Points on a hilly landscape, in no order, each with its height.
From any point a ball rolls to the lowest of the 2 points nearest to it. It stops when none of these is lower. Distance is the straight distance between rows; heights are no part of it.
vege: [  0  19  -3  29 -15  35 -21  51 -29   5  -6 -29 -16  -5 -43 -16 -17   9
 -22 -36  44 -14   0  37  -3 -42 -10  15 -10 -11 -11   0   4 -74  22  15
   2 -20 -42]  (h 2.66)
tib: [  1 -12 -24  11  17 -20  35  20 -21   0  -5  -3  -4   0 -22   0  -6   6
 -18  34 -43  -8  -7 -14  -3  38  61   4  15   9  12 -23 -26   8 -51   5
  28  51  36]  (h 0.41)
Veso: [-12 -22   3   0  22   3  -8   9  41   7 -31  26   0 -19   9  16 -29   9
 -18 -10  23   3  -2  -3   4 -17   0 -11   9 -42  16  -5 -28 -61   1  16
  -4  15 -11]  (h 5.50)
vome: [ 24  41  -6  -2 -58 -11 -13   2 -24 -25  -4  -2  -8   0 -15   1   5   5
   2  12  30  -8  -4  12  31 -19  -7  67 -23 -14 -32   4  27  19  11   4
  25 -60 -28]  (h 2.14)
mon: [-33  -9   9  53  41  28 -22   3  13  43  20 -39  38  -7  -2 -35 -44 -18
 -48 -20  11 -17  12 -17 -29 -28 -33 -43  22 -36  18 -11 -73 -89 -12  18
   7  22 -14]  (h 4.50)
Ruzu: [-24 -21  10   7   8  -5 -26  19 -21  10  -4 -14 -14 -14   6 -25  -6  -3
 -32  -4  -4   5  18 -18   6  -5  34  11  16   9 -19   5 -17 -17  -5   7
  13 -20  21]  (h 1.60)
Kede: [  1 -39   2  12  16   9 -46 -11  65 -41  12   7  28  10   5 -17 -36   5
 -25   8  30  30  23  28 -41  26  22 -23  10  49   1  19 -14 -29   8 -39
 -21 -32  -6]  (h 4.79)
Gita: [-26 -34  23 -25  22  -2 -51   4 -14  21  19  15 -13 -10   7 -28   1 -23
 -47  12   4  15  46  -5  12  16  54  12 -11  24   8  19  13   6 -16  14
  17 -29  13]  (h 2.16)
Zon: [-32  22  30  29   8   6   7 -22 -14   8  26 -46 -20  -2  29 -31 -38   3
 -24 -43  17 -13  -7   5 -21 -27 -42 -14  13   5 -13 -35 -30 -41 -50  15
   9 -17 -19]  (h 1.94)
Fize: [  5  -1  -4 -28  -4  -6   5 -29  19 -12 -43  11 -28  23  -1  16  41  23
  54  30 -42  19 -39  -8  28   7  39  16  15 -25  18 -19  12  38  21 -38
   3  14  20]  (h 4.63)
ril: [ -9  -8 -20 -26 -12 -37 -23   7 -21  21  11  37   9  37   2 -14  21  -3
  -2  24  -8  54  25   0  -7  65  41  32 -32  50 -20  16  36  73   7 -22
  10   8  20]  (h 4.67)
lufal: [ -8  -2   7  25 -10 -13   7 -29 -26   9 -16 -55   7   4 -11  -9  -6 -24
  -5  -2 -29  -8  10 -22   5 -15  -5 -20  21  13 -13  13 -27   7  24   0
   0  -1  45]  (h 5.42)
Gugo: [ 13  24 -23 -31 -36 -17 -18   3 -31  -9   8  16  13  50 -18  -4  28  -2
  24  14  12  54  27  21  -5  40  10  55 -49  45 -14  32  38  66  28 -36
 -10 -13   0]  (h 4.81)
demir: [-19 -18  -4 -21 -15 -18 -18 -42  12  18  21  48  -9  -4  22   9  29 -25
  11  20 -25  53 -11 -20   9  58  27   5 -10  19 -22  16  10  88   3 -10
   4 -29  16]  (h 4.25)
Ronun: [  8  12 -26 -33 -30  -1  -8  38  -1  -1   8  28  10  28  -9   4  14   9
  14   8  26  18  27  22   7  28   7  38 -31  25   9  23  41  22   4  -7
 -35  -9 -15]  (h 4.96)
pumez: [  1   6 -15 -41  15 -16  30   7  27 -28 -28  56 -25  12  -4  35 -18  35
  -2   7  10   4 -27  10  18   1  16   2   3 -25  -2 -17  24 -16  -8   7
  14  26 -10]  (h 5.47)
kes: [ -5   3   4 -23  13   4  13 -37  -7 -19 -29  -1 -25   8   0  12  33  13
  49   9 -39   0 -39 -38  15 -27   1  11  31 -46   6  -3 -18  23  12 -28
 -17   6   2]  (h 4.83)
telid: [ -6  -2 -15 -18 -11  32 -21  59   3 -16 -14 -35 -12  15 -34  -3   3  27
  -4 -42  17   9   6  42   8 -43  13   7   2  -6  -2  34  22 -60  47 -34
 -27 -30  -9]  (h 3.46)
kofe: [  6  12 -31  17 -18  -2  38   8  23   2 -27 -26  16  27   1  10   9   8
  37   9 -18 -17  -6   6   3  15  -4 -14  20  12 -13  14   9  24  31 -35
 -31  14  16]  (h 4.04)
nud: [  8  -2 -50 -20  -7  -3  23   6  14  26 -16   4  17  12  -9   6  29 -15
  51  34 -31   1 -14  -9  10  28  26 -10   0   0  12   6  34  53  14 -28
 -19  22  32]  (h 3.96)
vofet: [-10 -18   7 -21  17  22  -5  51 -39  -1  30  -1  -1 -14 -19 -22   4 -26
 -19 -24  18  21   8   2 -23   7   5  30 -24  39 -23   8  -6 -14  20  12
  11  24   2]  (h 3.79)
Nefe: [-46   4   6 -32 -23 -13  50  27 -14  23 -23  40 -12 -11  -3  20   5   3
   0  -8  -1  25 -34  -9  35  15  14  16  -4 -60  -1 -14  -7 -21 -38  44
  28  43  -5]  (h 5.69)
tumub: [  5  32  -2  32 -29   5  45   0 -33  12   4 -49 -11 -30   0  27   6 -14
  19 -20 -42 -29 -32 -12   6  -5 -26 -23  -1 -26 -18 -13  -6  25 -18   3
  17 -31   8]  (h 4.94)
Rini: [ 16 -11 -45 -21   8 -13 -12 -18  17  15  10   9  38 -33  -3  20  -8 -35
  13  16   7 -19  13 -36  16 -15  13  -1   3 -37  11  30   7  27  16   6
 -17 -13   6]  (h 2.58)
Miru: [-40 -51  25 -11  37   8 -48  22  -2  40  43   3  17 -33 -10 -37 -11 -29
 -56   1   6   8  58   7 -37  20  28 -20 -25  40  24  39  -9  -9 -32   6
 -13 -36  12]  (h 2.62)
vute: [-29 -14  20  43  23  23 -13 -14  14  38   6 -56  29  -4  12 -35 -11 -30
 -14 -17  -4 -12  25 -12 -16 -18 -31 -48  26   4  25   2 -53 -41  12  11
 -20  22  18]  (h 4.17)
Timi: [ 10  -8  19   2  -2 -39 -21 -36 -16  21 -21   3  12  -1  18  -2  16   4
  16   9 -13  19  25   6 -19  31  14  -3 -19  48  -9 -12  14  50   6  -9
  18  -4  42]  (h 4.23)
kopo: [ 19  25 -12  -5   1  -3  40  27  15  12  -1  14   0 -14   4  14 -16  20
  -8   3  17 -46 -21  12  14 -11 -18  -7  -4 -34   8 -43  24 -28 -49  25
  17  24 -22]  (h 6.86)
Muvu: [-11  -2  10  25  -4  12   9  28   7 -27   1 -51 -23  18   0 -13   4  24
  19 -42  -3   5  -7  35 -38 -11 -22 -18  18  57 -20  12 -10 -22  46 -43
 -36  -9  19]  (h 3.51)
Futi: [  3  43  47  21 -14  -4  26 -19 -39  -4 -25  -5 -35  21  10 -18   0  44
  12 -29   3   2 -14  18  -4 -21 -45  29   5  14 -46 -46 -10 -12  -4   9
  17   4 -11]  (h 3.01)
Rivog: [ 22  25  27  18  11 -18  20 -53 -47 -15   2 -21 -11  23  -7  -1  13   4
   4  16 -48 -30   1 -25  -7 -10 -40   4  19  23 -22 -37 -19  34  -1  10
  13  24  14]  (h 2.53)
bar: [ 19  30  30  22 -43   5  15 -49   0  -4  -4 -37  -1  -2  19  12  15   6
  25 -13 -41 -27 -18   0  35 -21 -29 -20  26 -29 -11  -8  14  26  -2  -7
  17 -36 -13]  (h 4.61)
gipiz: [ 39  20 -16  13   7   7  38  -3   6 -13  -6 -23   9 -16 -14  34 -10  12
   7   0   0 -49 -11  11  -5 -12 -20 -33  -5 -23  17 -18   2 -10 -18 -14
  -3   7 -16]  (h 7.00)
kab: [ 13  -4 -37 -18  -8 -13 -37  36  31  10 -14  35  35  25  -4  -1 -15  -6
   2  16  47   5  36  10  12  16  21  34 -23   8  17   8  28  -9  33   9
 -20   5 -11]  (h 5.10)
nofo: [ -5  28  62  38  -5 -17   6 -52 -37   1 -18 -41 -25  16  17 -34 -26  26
 -19 -29  -2  -1 -12   1  -7 -30 -35  -3  18  20 -44 -47 -31 -30 -31  12
  11 -13   8]  (h 2.57)
kagiz: [-18 -21  18  22  23  26 -25   0  26 -23   7 -15  -4  16  -3 -17 -34   3
 -47 -17  12  16  27  22 -18   4  18  -9  17  29  -1  11 -35 -57   8  -5
   3 -14 -13]  (h 4.51)
tila: [ -5 -14  -5  16  23  24  -4  26   5 -16  29 -44   0 -16   3 -11  -3  -8
  20 -33  -2 -18 -11  -7 -41 -21 -28 -18  15  11  -2  10 -23  -8  19 -29
 -47 -20   4]  (h 3.13)
Rudo: [ -6  29  -2 -45 -24  -5  47   0   6  12 -14  33  11  33   2   9  35  15
  43  15   2  23  -2  -7  22   0 -11  15  -9 -64  36   4   7  25 -35   4
 -25  -6 -11]  (h 4.00)
Vif: [ 34  -8  13   6   7  11 -38 -25  39   1 -20   2  36  -2  13  11   0   1
  13  -9  32 -20  31  12  11 -22 -10 -15   0  -9  32   4  21 -24  37   0
  -6  16 -24]  (h 5.37)
Gigen: [  4  21   6  13 -11  14  15  -9 -22  17  35  12  -2 -26   9   7 -18 -43
 -30 -10  22 -19 -19 -25  21  -1 -35  15 -15 -28 -34 -18 -20  -7 -16  51
  37   7 -39]  (h 1.31)
Bevoz: [ 23  14  19 -61 -18 -16 -11 -16   3 -26   5  49  -3  15  -4  31  14   0
  -1   1  36  23   2  28  11 -12 -16 -16 -44 -22  34  -4  51  10 -30  25
   6 -21 -12]  (h 1.04)
Noga: [ 36  11 -24  37 -26   4 -33  23  11 -32 -10 -19  18  -5 -46   1 -34   8
 -29  19  49  -9  33  34  -3   8   9  44 -28  15   6  19  -5 -34  30   7
   0 -29 -28]  (h 1.34)
Genu: [ -5  57  26  19 -35   8  29  -1 -53   7  14 -12 -14  -1  -6 -11   2  11
  17 -33  22  -7  -2  16  -2 -17 -72  53 -21   5 -31 -13  -9   1 -20  30
   4 -13 -40]  (h 2.60)
kegog: [ -6 -22   9 -20  24  24  -2  13  10 -21  14  24 -32   3  15  16   9  -6
  -7 -14 -19  10  -4   3   3   6  -3 -11  -1   2  11  18   4  -3   8  -5
 -14  11 -24]  (h 2.01)
feb: [ 19   6  -1  -1 -13 -56   7 -25 -19  45   1  30  26 -31   8  18  17  -4
  16  16  -2  19  17 -16 -11  48  21  16 -32   5   1 -10  -4  68 -33  17
   4 -15  29]  (h 3.98)
vavo: [  3   9  44  27  19  11  12 -23 -66  -4  10 -46 -26  22 -13 -20  10  -9
 -27 -12 -26 -19   6   0  -7 -15 -19 -28   8  29  -1 -28 -14  -7   0  23
  24  31  19]  (h 2.91)
topip: [-22 -10   9 -48  20  14  11   2  12   6  13  38 -38  16  19  19  33  19
  13  -3 -32   5  -6   9  19  -1 -15 -35  -1 -18  57  17  33   6 -33  -2
 -16  25 -13]  (h 2.59)
nor: [ -7  13  19 -19   4 -21  29 -13 -11 -27 -44  19 -36  25   9  20   1  55
   4  -6 -18  21 -11   2   8  -7  23  15  11 -26  -9  -7  -8 -10 -20 -14
  14   6   8]  (h 5.28)
Kopa: [-15 -12 -39 -27  25 -19  20 -24  12  48   7  30  27 -31   3  -5   2 -26
  26  36 -15  -4 -20 -26   2  24  12  -9   4   5  19  -9  15  36 -23  15
  16  56  36]  (h 3.35)
komin: [ -5  52  11  29 -32  -1  21 -23 -30 -17  14 -47  -2   2  -8  -4 -18  15
  28 -41  10 -30  11  27 -10 -23 -76  20  -3  38 -28  12   8   8  11   1
   0 -35 -32]  (h 2.00)
sona: [-24 -39  30  15  55  -4  -8 -26  -4  10  -4   2 -20 -26  11 -25 -10 -11
  -1  17 -34  -9 -10 -34 -20   4   7 -25  20  45  -8 -10 -19  10  39  12
  19  45  47]  (h 3.00)
Toti: [-23 -43  -7   3  45  18   2  24  24  21  21  28  -3 -37   1   1   5 -19
   0  16 -16  -5 -22 -28 -10  21  15 -18   3 -18  40  -8 -34 -17  -8  18
  -1  62   4]  (h 5.86)
sepas: [ -8 -45  -9  14  16 -11 -27  12  16 -31  12  -4 -10 -17  17  -2 -11  16
   6   2 -33  -2  -1 -20 -34   6   9 -17  12  43 -27  44   6  34  31 -50
 -24 -19  26]  (h 3.67)
zilu: [ 33   3  -7  15  -2  39   1  37  -3   0   3 -26  -9 -15 -14  19  10 -10
 -14  -3   7 -35 -19  10  14 -22   7 -24  -5 -43  23 -15  10 -27   5   8
   8  -2 -22]  (h 7.11)
vuv: [-12 -25  -2   9 -13 -21 -16 -30  17  -3  19   8  -4  -2  36  -8  13 -12
  18   9 -20  35  -6 -21 -17  41  10  -3  12  50 -43  30  -2  69  20 -41
 -15 -29  26]  (h 3.99)
Nime: [ 19  -7  28  20 -14 -17 -23  -3  14  12  -4  17  -8 -19  29   1   4   1
 -17  15  12  14   4  14   0  50  29   7 -27  36  -7 -32  15  21 -19  16
  34 -22  13]  (h 4.45)
Puse: [-34 -29  -2 -24  17 -14   9  39  23  18 -17  58   0 -37  -4  24 -15  -4
  -9   2  14   5 -29 -17  10  14  19   4  -7 -45  20 -12 -17 -33 -12  37
  11  55  -1]  (h 5.68)
Farab: [ -3 -18 -29 -12   9  -3   8 -11  23  13  18  21  23   2  -1   6   5 -43
  -2  28   5  33   4 -26   4  49  36  -4  -4  -7  23  10 -32  24 -24   7
 -15  13   7]  (h 6.21)
gem: [-15  15   4  14 -16 -10  31   4 -35  31 -28 -25  13  -4  -3  10   8  -2
   7 -14 -18   2  15  -1   1   7  -9  -5   0  -1   3  11 -19  -6 -16  13
   1  10  26]  (h 5.25)
Voti: [ -9   1  18  -5  31  14  17 -23 -47  14 -16 -26 -26  -5  -9  -7  17  -1
   6 -15 -37 -12 -29   0  -2 -45 -17 -47  21  -9   8 -26   6 -17  -1  10
  30  43  25]  (h 3.21)
toder: [-16 -16  -7  -2 -21   5 -28  21  46 -51 -19 -21   4  14 -22  13 -15  39
 -10 -42  19  19  11  46  -7 -16  20 -12  23   1  -9  53  -2 -57  37 -52
 -26 -43 -25]  (h 3.83)
Tomif: [-35  10  -3  -4 -11   7  22  23 -21  38 -18   5  -4  -1   5   2  -6  -2
 -18 -10  -6  -7  -3 -11  31 -11   5  -1  11 -47   3   2 -10 -40 -31  36
  18  24  -8]  (h 5.49)
Nufo: [ -4 -13  15  21  13  11 -13  10  16  28   6 -11  36 -28   5   2  -8 -13
 -16 -19  27  -2  41  28 -40   9 -22 -34 -24  29  38  12 -20 -38 -15  12
 -12   3   6]  (h 3.64)
Vado: [-17 -26  28  12  41 -16  -9 -67  -4  21 -15  18 -12 -53  12  -9 -36  -7
 -19  19 -34 -19 -21 -45   2   1   0  -3   9  11 -15 -20 -17   7   4  27
  45  38  23]  (h 2.64)
turir: [-14  25  14  61  18  20 -14  17 -14  -5  27 -53 -24   4  -5 -35 -47  33
 -30 -53  22 -37   5  30 -37 -35 -38 -12  18  30  -5 -34 -14 -66  -9  12
   3 -11 -33]  (h 2.65)
nabu: [ 36 -25 -51  30  17   6 -14  45  24 -20   9  -9  33  13 -18   0  -7   1
  -7  39 -13 -29  23  -8 -30  25  31   3   7  17  23  18   3  13  10 -36
 -44   0   2]  (h 2.67)
Fev: [ -6 -26 -13  -4  27 -13   1   6  61 -25 -34  47 -17  -3  10  28 -39  29
 -14  13  10  12 -20  -5   1  16  35  -4   8 -11 -14  -4 -15 -28   9 -11
   3  22  -2]  (h 5.26)
supag: [ 11   8  18  21   6 -15   7 -34 -21  21 -13  15  -2 -23  13   3 -26  -7
 -19   8 -13 -14 -11 -34  17   4 -10  32  -8  -8 -41 -31 -24  -1  -1  34
  45  27  -5]  (h 2.12)
Lezik: [-20 -27  -9  28  26  10  18 -12  13  13  11   0   3 -16   4  13   1 -28
   4  26 -42  -4  -4 -41  -6  35   9 -12  13  -9  28  17 -58  16   5   4
 -27  43   6]  (h 6.03)
Geb: [ 35  10 -18 -17 -28  23 -21   4   9 -17  21 -10   6  -3  -7   8  16 -43
 -12   6  25 -12 -11   1  36 -28  11  -4  -6 -42  11   2  23   2   7  12
   4 -41 -25]  (h 7.22)
gutu: [  9 -13  -8 -15  -8   9 -32  33   6   7  17  -1  17 -21  -4   1   2 -13
  -6 -18  37   4  30  30 -20 -10  -7 -14 -32  21  27  25  32 -19  -6   8
 -15 -30  -6]  (h 3.34)
Ledi: [ 20  -6 -22 -11  21   9 -24  23  45  11  -4  40  20   2  13   4 -10  -3
  -2  15  41 -31  16   0  15  -6  -5   9  -5 -19  24 -14  28 -20  27  25
 -11  36 -22]  (h 5.24)
Nubit: [  8  -2 -42 -21   3 -40  15 -11   3  33  -6  39  20 -12   5   9  17  -2
  44  35 -20  18 -19 -17  -6  46  29  13 -11  12   1 -18  28  75 -15  -4
  12  11  38]  (h 3.68)
virad: [ 23 -15 -39 -39 -12 -25 -24   8  45 -24  -3  25  30  -1  -6  25 -10  -8
   8  23  26 -19   4 -19  22 -21  19  11   4 -49  19  28  34  22   7 -14
 -37 -38 -15]  (h 2.04)
rak: [ 14 -18 -20  28  26 -15   9 -12  -7 -26  -3 -14  -6  19 -11   4 -18   3
 -25  37 -36  -9   8 -16 -19  25  35 -14  18  38   1  -1 -21  14 -15 -23
   2  22  31]  (h 1.49)
gilo: [ 16   4  14 -28 -13  -7  -7 -26  35   6  24  39   0  -7  23  20  15 -32
 -17  17  36   8 -10  11  30   4 -28 -34 -32 -27  39 -24  29   0 -31  38
  24  -9 -17]  (h 1.61)
Rap: [  1  34 -17   9 -49  10  11  10  -9 -20  10 -35   3   1  -5   0   3  10
  33 -19   7 -20  12  24  11 -16 -38  25   1  20 -23  38  26  23  24 -25
 -25 -45 -23]  (h 1.32)
salis: [ -1   1 -21 -38  -9 -26  18  22   2  31 -11  28  19   0   2   4  36   2
  43  17  11  26   7 -14   1  21  24  12 -16 -36  49  -3  -3  34 -42  -2
 -42  -2  19]  (h 3.63)
mamuk: [ -5  -3 -10  -1   0 -26  -9 -32  31 -13 -48  -7 -24  23  19 -10   6  23
  17  30 -19  21 -39 -21  23  -2  48  15  31 -11 -27 -28  -6   8  27 -42
  25  16  38]  (h 4.40)
luk: [ 30  38  18 -13 -50   3   1 -29  -1 -10 -11  -3   5   3  10  -1   4   3
  20  -9  34   1 -22   9  35 -37 -19  23  -4 -35 -49 -25  35   4   3   7
  29 -50 -21]  (h 1.53)
feti: [  7   3 -11  32 -22 -13  -3   5  11 -27  -6 -44  15  35  -2 -10   7   9
  16   7  -7   3  14  14 -20  10  -4  -2  19  56 -20  20  -3  14  39 -50
 -46  -3  31]  (h 3.77)
vev: [ 11 -17 -10  16   5 -15 -17  -7  58 -31 -29  11  12   9  10  14 -38  24
 -17   9  19  33   6  20 -17  28  39  -8   8  27 -18   7  -7 -24  22 -40
   9   0  10]  (h 5.04)
Laku: [-19  14  13 -43  -1  22  31   7 -16  30  22  14 -30  -2  10  18  59   0
  23  -7 -30   1 -29   9  26 -21 -43 -39 -14 -60  64  -1  23   3 -37   8
   8  24 -11]  (h 3.10)
Diset: [  0 -13   2  24  34  19  -6  38 -24 -29  13 -16 -10 -14 -15 -24 -28  -2
 -28 -16   5  -7   0   2 -37 -13  -3  17  -2  47 -46  13 -15 -27  64  -4
  20  24  10]  (h 3.54)
Gesa: [ -2  -9  -4  46  41  25  -4  43 -19 -24  34 -46 -18  -7 -23 -28 -44  16
 -38 -19 -11 -40   3   0 -46 -21  -7  -9  21  36  -8 -10 -20 -35  18   4
   7   1  -7]  (h 3.18)
nipim: [ 19  18 -10  -9  -9  13  19   0 -20  -3  33   4  -5 -24   2  13  12 -37
  10  -2  22  -4 -22 -24  -4  -4 -22  27 -14 -15 -38 -13 -14  22  -4  16
   7 -29 -16]  (h 2.11)
Megar: [ -1  12 -15 -33 -20  -8  46  55  -4  -1  22  45 -15 -12   2  20  11   3
   5   7  -1 -21 -28   6  14  14 -10   6 -17 -23  -3 -20  35  20 -43  31
  11   9 -14]  (h 6.69)
Lir: [ 20  18  28   5  13 -20  26 -46 -37  -6 -15  -1 -21  25 -13   4  32   5
  22  36 -49   6 -18 -27  -4  22   7  16   6  12  -3 -53 -36  46 -14   1
  15  31  38]  (h 2.09)
mes: [ 31  14 -26 -25 -51 -31 -14 -21  29 -37   2  -1  43  16  -2  10   2  10
  26  10  21 -14  18   8  33 -13  10  11   9 -13   1  36  57  42   2 -36
 -22 -51 -25]  (h 1.33)
zor: [ -4  10  -5 -21 -20  23   0  54 -41  17 -25 -22   0   3 -29 -12  11  -2
  -5 -25  29  11  -3  19  10 -44  17  16 -10 -28 -10   8  17 -51  10   1
   0 -17   5]  (h 3.09)
pera: [  5  -4  35 -18   3  19 -22 -29  -9 -40  10   8 -26  13  10   9  20  -6
   4 -15  -3  26   3   7   0   3  -3  13 -10  26 -22  15  -1  21  25 -12
   8 -11 -21]  (h 1.48)
kef: [ 14   6 -14  42   1  26 -33  47  21 -15   2 -19  18 -28 -47  -6 -43  19
 -25 -15  45 -24  26  45 -23 -19 -15  14 -18  10  16  22  -3 -70  40  19
  -8 -22 -43]  (h 2.03)
ripal: [ 17  19 -43   5 -47 -14  -7  14  -2 -33   1 -24  17  11 -18  15   3  16
  12  18  -4 -21  16  18  18  -3   8  26  -8  20 -29  61  54  40  37 -53
 -21 -43 -16]  (h 0.42)
mipi: [-30   7  18  34   0   7  -6 -20 -52   9  -3 -68   1  15 -15 -33 -27 -31
 -35 -24  -9   4  10 -26  -3 -33 -10 -12  29  -1 -28   9 -52 -40   9  16
  -3 -12  17]  (h 5.58)
gobo: [-18  -5   3  35   7  16  -9   8  30 -46  -5 -36 -19  17 -24   3 -44  34
 -34 -43   9   9   4  39 -26 -14   9 -22  29  20 -18  26 -36 -61  35 -35
  -4 -28 -16]  (h 4.20)
dato: [-15   5   7 -10  -2  17   3 -29  19  10 -38  -9 -18  29  27 -36   5   8
  13   2  -7  29 -41  -1  33 -30  31  -6  53 -23 -18 -29   1 -25  -6 -10
  20   4  25]  (h 4.11)
nobo: [-20 -18  -7 -22  -4 -21 -26 -10  18  30   2  48  16   3  27   3   6 -18
   5   7   7  35  32  -9   6  56  16   8 -22  26   0  31  26  49   9   5
 -19  -7  -3]  (h 4.48)
sefev: [ 17  -6   6  -9  18 -15  20 -24 -31   3  10   2 -15  -1  -8 -19  18 -10
  -3  32 -22   7 -21 -25  -6  23  42  14   9   3  12 -54 -29  27 -58  11
  28  29  35]  (h 1.44)
kulor: [  7  -3 -28  -8  15   2   0 -19  -1  51   2   7  23 -29   0  -8  17 -35
  18  23   6 -16 -12 -34  21 -14   7   1   9 -35  18 -17   0  16  -1  24
  10  31  17]  (h 3.03)
fego: [ 14 -33 -38  24  24 -14  -6  -6  18   6   2   1  38  14  -9  -8 -11 -14
  -2  42 -26   2  26 -19 -29  40  33 -24  12  40  21  14  -8  37   9 -26
 -38  31  36]  (h 2.13)
fulur: [  5  21  11  -6  -2  -4  31 -27 -48  -7 -22  -2 -17  12  -7   8  16  11
  12   6 -23   2 -14 -32  17 -24  -2  32  14 -50 -12 -13 -33   6 -16   4
   7  10  -7]  (h 5.05)
pav: [  8   8   6   7 -32 -12   2 -46  12 -13 -17 -17  16  27  17  11  15  12
  28   8 -36  -4  13   2  23   9   2 -12  25  11   0  17  19  42  10 -26
  -2 -16   1]  (h 4.32)
Pidu: [ -8  10  18  18  10  10  18 -11 -54  -2  -6 -21  -4  11 -22  -5 -26 -21
 -37 -16   9  17  -8 -20   1 -17   2  13   3 -21 -27  -9 -56 -42  -5  21
  22  31 -11]  (h 5.75)
Buf: [-24 -31  22  34  18  -3  -8 -22  28  16 -14 -30  31 -16  17  -1 -21  -4
   2 -16  -6   2  29   6 -42  10 -25 -57   8  30  27  24 -33 -22  14 -14
 -28   8  24]  (h 3.90)
saf: [ -3 -20   4  -4  58  24  -9 -12   4   7 -14   5 -26  -8  -1 -14   8  15
  11  -5 -14 -17 -34  -4  -6 -44   8 -30  31 -16  18 -34  -3 -36  15  -4
  13  60  11]  (h 3.49)
purit: [ 16  20  -5   9 -47  -3 -34  14   8 -24  -7  15  -5  13 -15   0  -7  -2
 -25   8  49  -3  14  19  44  -5   6  55 -24  -9  -5  15  19 -16  31  30
   1 -38 -45]  (h 2.02)
fafu: [ 27 -12  -2  19   7   8 -14  16  -2 -16  27 -13   1 -41  -1   5   4 -18
   9  -4  20 -17  -1 -18 -26  -4  -9  10 -13  -2   0   0 -23  14   4  -3
 -21 -30  -7]  (h 2.68)
bav: [ 13 -19 -29 -14   2  -6  -1  53  22  -4 -13   8   8   2  -8   9  14  16
  16  24  -3  -8   3  -5 -10  14  38   8  -2 -21  37   3  -4  -2 -25 -23
 -46 -10   8]  (h 3.19)
leva: [ 17   7  -4 -45 -18  17 -23  10  -6   9  -4   7  -2  22   5 -12  44 -15
  24   8   5  15  -1  -8  38 -21  20  31  -8 -38  14  -1  35  19  18  -6
 -16 -22  -6]  (h 7.30)
zus: [  7  37  26 -43 -34  -1  19 -23 -10  -8  26  42   0  11   8  22  37  14
  21  -7   3  25   5  24   7   0 -51   3 -37 -22  19   7  37  40 -45  23
   9 -43 -24]  (h 1.81)
gamek: [-33 -57  13  21  36 -22 -23  11  -4 -10   0   7 -21 -25  13 -12 -16   7
 -20  18 -37  15  -2 -33 -40  28  34 -10  -1  51 -29  23 -27  28  36 -25
   2   8  57]  (h 3.33)
bunut: [-28 -18 -12 -23   4  -7  13  31  16  29  43  50  27  -9   4   3   3 -46
 -23   7  34  23  16 -14  -4  45   9  10 -24 -12  19   5 -29   4 -34  34
 -18  29 -16]  (h 6.36)
riv: [ 32 -13  21  -3 -23   3 -48 -24  40 -38  -7  13  16 -16  12  27   3  -5
  17 -17  29  -6  -1  11  22 -18  -7  -4  -6 -14  -4  15  35   5  58  -7
  -2 -23 -36]  (h 5.48)
Ginav: [ 23  41  -9 -25  -7 -11  50  -8 -20 -17 -14  31   1  42 -11  28  14  51
  31   4 -17 -11   9  35  -3   6 -31  10 -17  10  -9   1  48  32  -9 -15
   1  12 -12]  (h 2.99)
kob: [ 31  13  30 -15 -31   2 -14 -54  36  -7  -6  13   6 -13  34  10   4  -9
  11  -1  23   5 -25  10  32 -21 -21 -24   1 -27  -5 -36  29  -3 -18  19
  33 -29 -17]  (h 0.73)
Lam: [-11   0  21  39  31  32 -17  -3   3  32  19 -16  -2 -11  22 -30  -6 -10
 -27  -8  25 -22 -12 -15  -4 -32 -35 -22  14 -43  21 -36 -44 -57 -27  20
  -1  37 -30]  (h 4.82)
Vasi: [-28  42  14 -12 -14  18  61  -7 -24  33  14 -12 -10  19  15   5  38  10
  34 -17 -47  -5 -15   7  11 -11 -63 -29   8 -34  25  -7   5  14 -42   9
  14  11  -2]  (h 3.62)
guzog: [-12 -47  -8  -3  24  23 -46  65  13  16  33   4  24 -35 -12 -22 -14  -8
 -34 -12   1  10  34  24 -41  18  12 -23 -26  51  19  39  22 -20  10   6
 -12 -24  13]  (h 3.02)
leso: [ -5 -15 -17 -19   4  -3  18  62  23 -18  40  51  -8 -12  -2  12  -8 -15
 -26   3  25 -15 -12  -5  -2  25  -7   8 -16  -7   2  -3   3  -5 -30  35
 -10  11 -27]  (h 6.53)
kubut: [  4  43  10 -23 -32   3  29   1 -10 -20  14  26 -19  35   5   6   7  33
   6  -8   4   2   9  39  16   1 -38  21 -14  12  -1  11  47  13 -29  15
   7 -26 -36]  (h 2.49)
tinem: [ -7 -17   3  10  32  25 -22 -10  14  -7 -22 -21 -13  14   3 -36 -15   5
 -17  -6  -3   4 -20  -2   6 -45  26 -20  51 -21 -10 -22 -18 -56  12 -15
   9   8  12]  (h 3.80)
zigus: [ -5  10  36   3 -10 -13 -15 -18 -53 -15   0 -27 -21   7   1 -22  14   2
  -7 -12   1  19  10  -2 -10 -12  -1  31   0  34 -34  -1 -19   6  -1  -2
  16 -26  18]  (h 0.87)
gib: [ -3  33  -9 -28   5  12  61   4 -17  19   8  18   3  15   8  26  26  15
  29 -10 -28 -24   4  24   2  -2 -52 -27  -8   3  12  -3  39  17 -27   3
  10  43 -10]  (h 3.39)

For each start below, name the point where the ball stops.
Veso | Noga
fulur | tib
mon | zigus
Vif | Gigen
tumub | Gigen
pumez | Noga

Call two points neighbours if one is among the 2 nearest of the other. Go from one point of each pair to the other, from neighbour to neighbour, staying as low as possible. Name the highest point that can't be avoided.
zigus / Nubit | vofet
zigus / Noga | Vasi
Gigen / zigus | kofe
ripal / Zon | Futi
Bevoz / kob | gilo
Noga / kob | vome
